Points, in no order, along strands that fork, close into loops and pass close to each other.
Points whose rows are less than 6.18 apart are linked; no others are. Some points are linked to none.
Demat: [ 1.78  0.29 -4.23 -4.04 -0.45 -0.67 -4.00 -3.47  0.57  2.46 -0.57  0.74
 -0.04  2.94  3.27 -1.59  0.17 -1.62 -1.73  2.24]
Div: [ 0.87 -1.08 -0.26  0.30  0.22 -0.25 -1.36 -1.08 -1.15  0.85  1.61 -0.87
  0.45  1.17  1.73  2.34 -1.66 -0.19  1.48  2.34]
Bupe: [ 1.40 -1.54  0.19  0.22  0.85  0.05  1.73  1.23 -1.15 -1.14  0.52 -0.54
  0.38 -0.16  0.30  2.44 -0.53  0.34  1.35  1.19]
Lukin: [ 2.97 -2.29 -3.28 -1.16 -0.76 -1.23 -0.05  1.75 -0.22 -0.07 -2.82  0.54
 -0.67  0.47 -2.09 -2.43  0.64 -0.69 -2.48  2.86]
basik: [ 2.20 -1.30 -3.65 -1.63 -0.58 -1.10 -2.42 -1.81 -0.38  1.03 -0.30  0.61
 -0.11  2.82  1.91 -0.88 -1.16 -0.82 -1.09  3.38]
Zeka: [-1.18  2.67  1.75 -1.48 -1.84  1.90 -1.83  6.87 -1.55 -3.66 -0.97  4.08
 -0.13 -2.36 -0.21 -4.73 -2.55 -1.07  0.09 -1.95]
saf: [-2.66 -0.66  0.94  3.17 -0.31  0.64 -2.94 -3.72 -0.09  0.96  2.66 -2.47
 -0.66  1.02  0.85  1.47 -2.48  1.58  4.24 -0.07]
Dutik: [-0.37  1.22  2.94  1.03  0.04  1.17  5.91 -1.04  3.93 -2.23  1.26 -1.71
  1.57 -1.87  0.23  4.06 -1.60  1.07  0.91 -3.61]
Burer: [ 0.64 -0.73  2.18  0.16  0.66 -0.04  3.57  0.59  1.51 -2.08  4.58  0.20
  1.77 -0.80  0.93  3.30 -4.11 -2.39 -1.63 -1.86]
vuk: [ 0.50 -0.28 -2.47 -2.64  1.49 -1.37 -0.77 -1.27 -0.09  0.77  3.43  2.48
  0.68  3.74  3.69  1.58 -3.40 -1.17 -3.57  1.12]
guded: [ 2.03  1.00 -0.82 -2.64  1.37 -2.61 -3.09 -0.69 -1.61  1.41  0.18  2.36
 -1.05  2.18  1.73  0.15  2.97 -2.89 -3.84  0.73]
revis: [-1.16 -0.61  1.28  1.48  0.18  1.25  5.41 -1.09  0.05 -1.84 -1.81 -1.76
  1.63 -2.03 -0.31  2.43 -0.36  2.84  3.05 -1.18]
nasog: [-1.39 -0.09 -0.58  2.71  0.34  0.32  4.21 -0.78  0.67  0.92 -2.51 -3.91
 -1.00 -0.77 -1.20 -0.21  2.02  4.76  5.38 -0.98]
fave: [ 2.55 -1.44 -2.36 -1.77 -0.71 -1.05 -1.02  3.15 -0.31  0.25 -2.31  1.80
 -1.36  0.19 -3.22 -2.96  2.05 -0.92 -4.29  1.27]
kifa: [-1.32 -2.70 -0.23  4.23 -0.09 -1.55 -1.16 -4.32 -1.88 -0.65 -0.32 -1.50
  0.54  0.48  0.31 -2.36 -2.19 -0.39  1.13  0.98]
tid: [ 2.71  0.16 -0.44 -0.52  0.87 -2.01 -1.73  1.79 -1.60 -0.90  0.60  1.39
 -1.59  1.21  0.53  0.66  1.63 -2.25 -3.77  0.48]
Fazun: [ 2.76 -0.08 -2.15 -2.87 -1.03 -0.96 -2.54  2.46  0.77  1.99 -2.35  2.63
 -1.52  1.40 -2.09 -2.75  3.40 -1.66 -5.55  0.50]
Guvag: [ 0.60 -0.53  1.49  0.09  0.63  1.39  3.95  2.08  0.04 -2.30 -0.31 -1.70
  0.63 -1.86 -0.74  3.02 -0.28  1.43  2.23 -0.68]
Mugib: [-0.17  2.56  2.81  0.47 -0.30  0.45  6.58 -1.15  5.01 -2.25 -0.44 -3.91
  0.82 -3.17  0.99  3.41 -1.70  1.26  0.03 -4.98]
kot: [-3.47 -1.33  1.67  4.28 -1.16  1.79  1.71 -3.77  2.30  1.46  3.74 -1.29
  1.35  0.89  1.54  1.06 -4.61  2.08  4.55 -2.67]
nika: [-0.74  0.62  0.59  1.42  1.21  0.48  1.69 -0.35  0.52  1.63 -0.20 -0.86
 -0.10  1.15 -0.66  3.34  2.84  3.67  4.54  0.47]
Sanop: [ 0.63  1.23 -2.75 -4.65  1.62 -1.21 -1.32 -1.64 -0.15  0.98  1.84  3.22
  0.03  3.72  4.39  0.53 -1.26 -1.19 -4.36  0.81]
Funep: [-1.15 -1.54  0.99  3.34  0.22  0.64  2.80 -2.29 -0.09 -0.50 -0.20 -2.68
  0.83 -0.22  0.56  1.48 -1.48  2.36  4.18 -0.28]
zured: [ 2.73 -1.90 -3.81 -0.35 -0.70 -1.84 -1.48 -0.69 -0.25  0.45 -1.57  0.25
 -0.50  2.03 -0.20 -1.90 -0.41 -1.07 -1.95  3.05]
Gaf: [ 1.03 -0.44  1.37 -2.29  0.89 -0.38 -1.60  3.07 -1.18  4.83 -2.09  0.66
 -1.21 -0.79 -3.61 -0.34  5.75 -0.51 -1.89  1.10]
Ramo: [-1.76 -1.02  0.97  3.76  0.13  0.74  0.33 -3.22  0.36  0.51  1.96 -2.86
  0.38  0.94  0.76  1.04 -2.74  2.13  4.79 -0.36]
zum: [ 2.25 -0.32 -4.26 -2.89 -0.63 -0.96 -2.12 -0.47  1.81  3.35 -3.21  1.45
 -0.41  2.65 -1.69 -3.49  3.51 -1.89 -4.85  1.91]
Potuz: [-0.60 -0.86 -1.12  1.18  0.31 -1.67 -2.99 -2.46 -1.54  2.89 -2.14 -0.92
  0.15  0.46 -1.92 -1.09  3.03 -0.92  1.12  3.30]
zase: [-1.73 -2.43 -2.09  3.42 -1.03 -1.42 -1.53 -4.44 -1.42  0.21 -1.57 -0.10
  1.40  1.30 -0.76 -3.71 -0.82 -0.46 -0.25  3.53]
dap: [-1.37  3.43  0.38 -0.76 -2.88  1.74 -3.81  7.31 -1.92 -1.56 -0.25  4.34
 -1.48 -0.66 -0.09 -4.71 -1.50 -0.31 -1.91 -2.11]
Mef: [-0.68  2.61  4.06 -1.34 -0.32  3.37  3.01  5.56  1.48 -4.11  1.30  0.11
  0.58 -3.30 -0.50  1.35 -0.66  0.66  1.66 -2.26]
Pote: [ 2.28  0.98 -1.47 -4.21  0.38 -0.81 -2.86 -0.72 -1.15  3.47 -1.38  2.51
 -0.33  1.40  2.10 -1.89  4.53 -2.89 -3.99  0.48]
Sepi: [ 1.04  1.40  1.28 -0.99  0.37  0.17 -0.36  3.91 -0.75 -4.11  2.36  3.00
 -0.60 -0.16  0.47  0.45 -1.55 -1.79 -3.36 -1.30]
vaziv: [-1.43  0.02  1.88  2.50 -0.61  1.76  6.10 -2.32  4.03  0.48  2.84 -1.06
  2.02  0.06  1.23  3.43 -3.00  2.03  2.50 -2.88]
tam: [-0.16  2.96  3.05 -1.39 -0.14  2.25  4.98  4.04  3.03 -3.86 -0.10 -2.41
  0.38 -3.89 -0.56  2.19  0.13  1.32  2.08 -3.48]
sos: [ 1.03 -0.18 -3.87 -1.39 -0.53 -1.19 -3.46 -2.90  1.05  4.45 -3.00  1.00
  0.78  1.79 -0.82 -3.42  3.08 -2.39 -2.70  3.62]
tisak: [-0.44  1.43  2.64 -2.28 -0.35  2.87  1.77  6.10 -0.02 -4.55  0.49  1.58
  1.08 -3.40 -0.84  0.68 -1.16  0.57  0.75 -0.83]
Kir: [-0.72  0.56 -0.40  0.05  0.29 -0.79 -4.78 -3.14 -0.56  4.73 -1.51 -2.07
 -0.60 -0.53 -1.17 -1.26  4.44 -1.57  2.38  2.44]
lediv: [-1.25  3.77 -1.35 -4.65 -1.66  1.08 -3.78  3.93 -1.27 -0.30 -0.52  5.92
 -1.39  1.26  1.34 -2.82  2.14  0.34 -6.02 -1.83]
rozet: [-2.95 -1.66  1.93  3.65 -0.78  1.86  4.45 -3.57  2.83  1.81  3.64 -0.97
  1.93 -0.03  1.75  1.98 -5.03  0.99  3.08 -3.30]
Totom: [ 2.44  1.01 -3.13 -5.14 -0.04 -0.13 -3.32 -3.10 -0.09  3.49 -0.51  1.11
  0.23  2.34  3.65 -2.58  2.47 -2.75 -2.26  1.16]
datu: [-2.77  0.65 -0.01  1.45 -0.59  0.65 -6.19 -4.52 -0.52  2.59 -0.33 -3.19
 -1.01 -0.32 -0.65 -0.79  2.56  0.09  3.20  1.89]
tunuv: [ 0.55 -2.24 -0.16  2.33  0.73 -1.53  2.59 -0.42 -1.41 -0.72 -3.51 -3.33
 -0.20 -2.28 -2.74 -0.81  1.66 -0.31  1.18 -0.24]
rokan: [ 1.08 -0.11  0.86 -3.36  0.95  0.29 -2.14  0.60 -1.19  6.18 -2.18  0.76
  0.17 -0.60 -1.62 -0.69  5.84 -1.39 -1.00  2.26]
dom: [-1.71 -1.04  1.82  1.22 -0.07  0.49  5.32 -2.26  0.29 -2.05 -3.26 -2.77
  2.20 -3.22  0.58  2.16 -1.17  2.18  1.47 -2.99]
Vep: [-0.62  1.87  0.93 -0.52  0.33  1.06  6.15  1.82  2.68 -2.47 -2.73 -3.90
 -0.21 -4.33 -0.75  2.16  1.05  3.17  2.38 -3.38]
pizo: [ 0.69  2.04  3.31 -0.18  0.85  0.58  1.35  3.98  0.21 -4.91  3.07  1.47
  0.57 -1.27  0.21  1.38 -2.06 -2.08 -2.06 -2.58]
molos: [ 0.97  1.93 -0.68 -2.53 -0.47  0.23 -1.33  4.36 -0.74 -3.40  1.11  4.71
 -0.97  0.76  0.74 -0.73 -0.90 -0.49 -4.53 -0.28]
sevil: [-0.63  1.74  2.33 -2.09 -0.49  1.98 -0.13  6.66 -1.18 -3.45 -0.46  3.08
 -0.33 -3.13 -1.58 -1.70 -0.83 -0.03  0.45 -1.16]
mav: [-4.26  0.03  0.57  3.57 -0.77  1.30 -2.71 -4.03 -0.14  1.45 -0.51 -2.09
 -0.87  0.73 -0.67 -1.27  1.71  4.40  5.40  1.08]
zimuk: [ 0.08  2.33 -1.00 -3.34 -1.14  0.34 -2.85  4.81 -1.14 -1.95 -0.86  5.44
 -1.46  0.84 -0.56 -2.80  0.77 -0.06 -4.89 -1.11]
Gipaz: [-0.22 -0.07 -0.21  1.24  0.87  0.82  3.22  1.27  0.35  1.33 -1.63 -2.95
 -0.86 -0.43 -1.62  1.82  2.57  3.87  4.73  0.29]
velab: [-0.94 -1.19 -1.85  2.31 -0.17 -1.62 -3.02 -3.72 -1.19  1.84 -1.49  0.22
  0.68  1.16 -1.14 -2.44  1.19 -1.12 -0.30  3.91]
Nidu: [-1.59 -0.62 -0.10  1.06  0.21 -0.63 -4.24 -3.98 -1.11  1.85  2.30 -0.81
  0.11  1.12  1.67  1.41 -1.43 -0.16  2.12  1.70]
kuda: [-0.14 -2.13  0.31  3.15  0.61 -1.60  0.13 -3.30 -0.22 -0.25  3.41 -0.89
  0.47  1.15  1.30  1.55 -4.84 -1.77  1.07 -0.92]
Vetov: [-2.37  0.41 -0.52  4.10  0.14  0.32  0.32 -2.23  0.54  1.77 -1.15 -3.65
 -1.55  0.43 -0.31 -0.47  1.77  4.66  6.25 -0.25]
Lol: [ 2.60 -0.61  0.44  0.66  1.01 -1.87 -0.40  2.30 -1.74 -0.27 -0.89 -0.26
 -1.86 -0.67 -2.22  0.14  2.89 -1.70 -1.50  0.34]
tulat: [ 1.49 -1.06 -1.71 -0.99  1.37 -1.57  0.81 -0.75 -0.29 -0.85  3.59  1.97
  0.77  2.31  2.35  1.95 -4.28 -1.39 -2.48  1.12]
Gir: [-0.74 -3.08 -0.23  3.58  0.37 -1.57  0.56 -4.10 -1.26 -0.99  1.18 -1.37
  1.04  0.37  0.91 -0.30 -3.76 -0.73  0.83 -0.49]
rures: [ 1.67 -0.65  1.34 -0.71  1.05 -1.22 -1.01  3.29 -1.54  2.22 -1.66  0.06
 -2.01 -0.69 -3.63 -0.44  4.42 -0.71 -1.85  0.63]
bisil: [ 1.13 -1.71  0.55  1.21  1.11 -1.01  1.89 -0.28 -0.11 -1.22  3.75  0.34
  1.11  0.48  1.33  2.80 -4.31 -2.11 -1.41 -0.49]
Budo: [-0.03  1.76  4.38 -0.60  0.16  1.36  3.05  2.86  1.95 -4.36  4.56  0.43
  1.06 -1.55  0.20  2.42 -3.01 -2.17 -1.63 -3.14]
gel: [ 1.96 -1.44 -0.69 -1.65 -0.44  0.06  1.59  3.74 -1.36 -3.20 -2.12  1.01
 -0.22 -2.74 -2.05 -0.85 -0.70 -0.02 -1.38  0.68]
felid: [-3.95  0.30  0.66  3.71 -0.75  0.46 -4.83 -4.42 -0.46  1.59 -0.20 -2.69
 -1.51  0.29 -1.27 -1.77  2.28  2.23  3.91  0.80]

A fork is a point with three links, a tip a point with one. Leave the first point through the second and follow the links. Name the first fork or tip that comes.
Potuz; Kir -> nika
basik; Demat -> rokan
dap; Zeka -> Vep
kot; rozet -> Mugib
Burer; Budo -> lediv
Sepi; pizo -> bisil
Pote; Totom -> sos
Bupe; Div -> Ramo
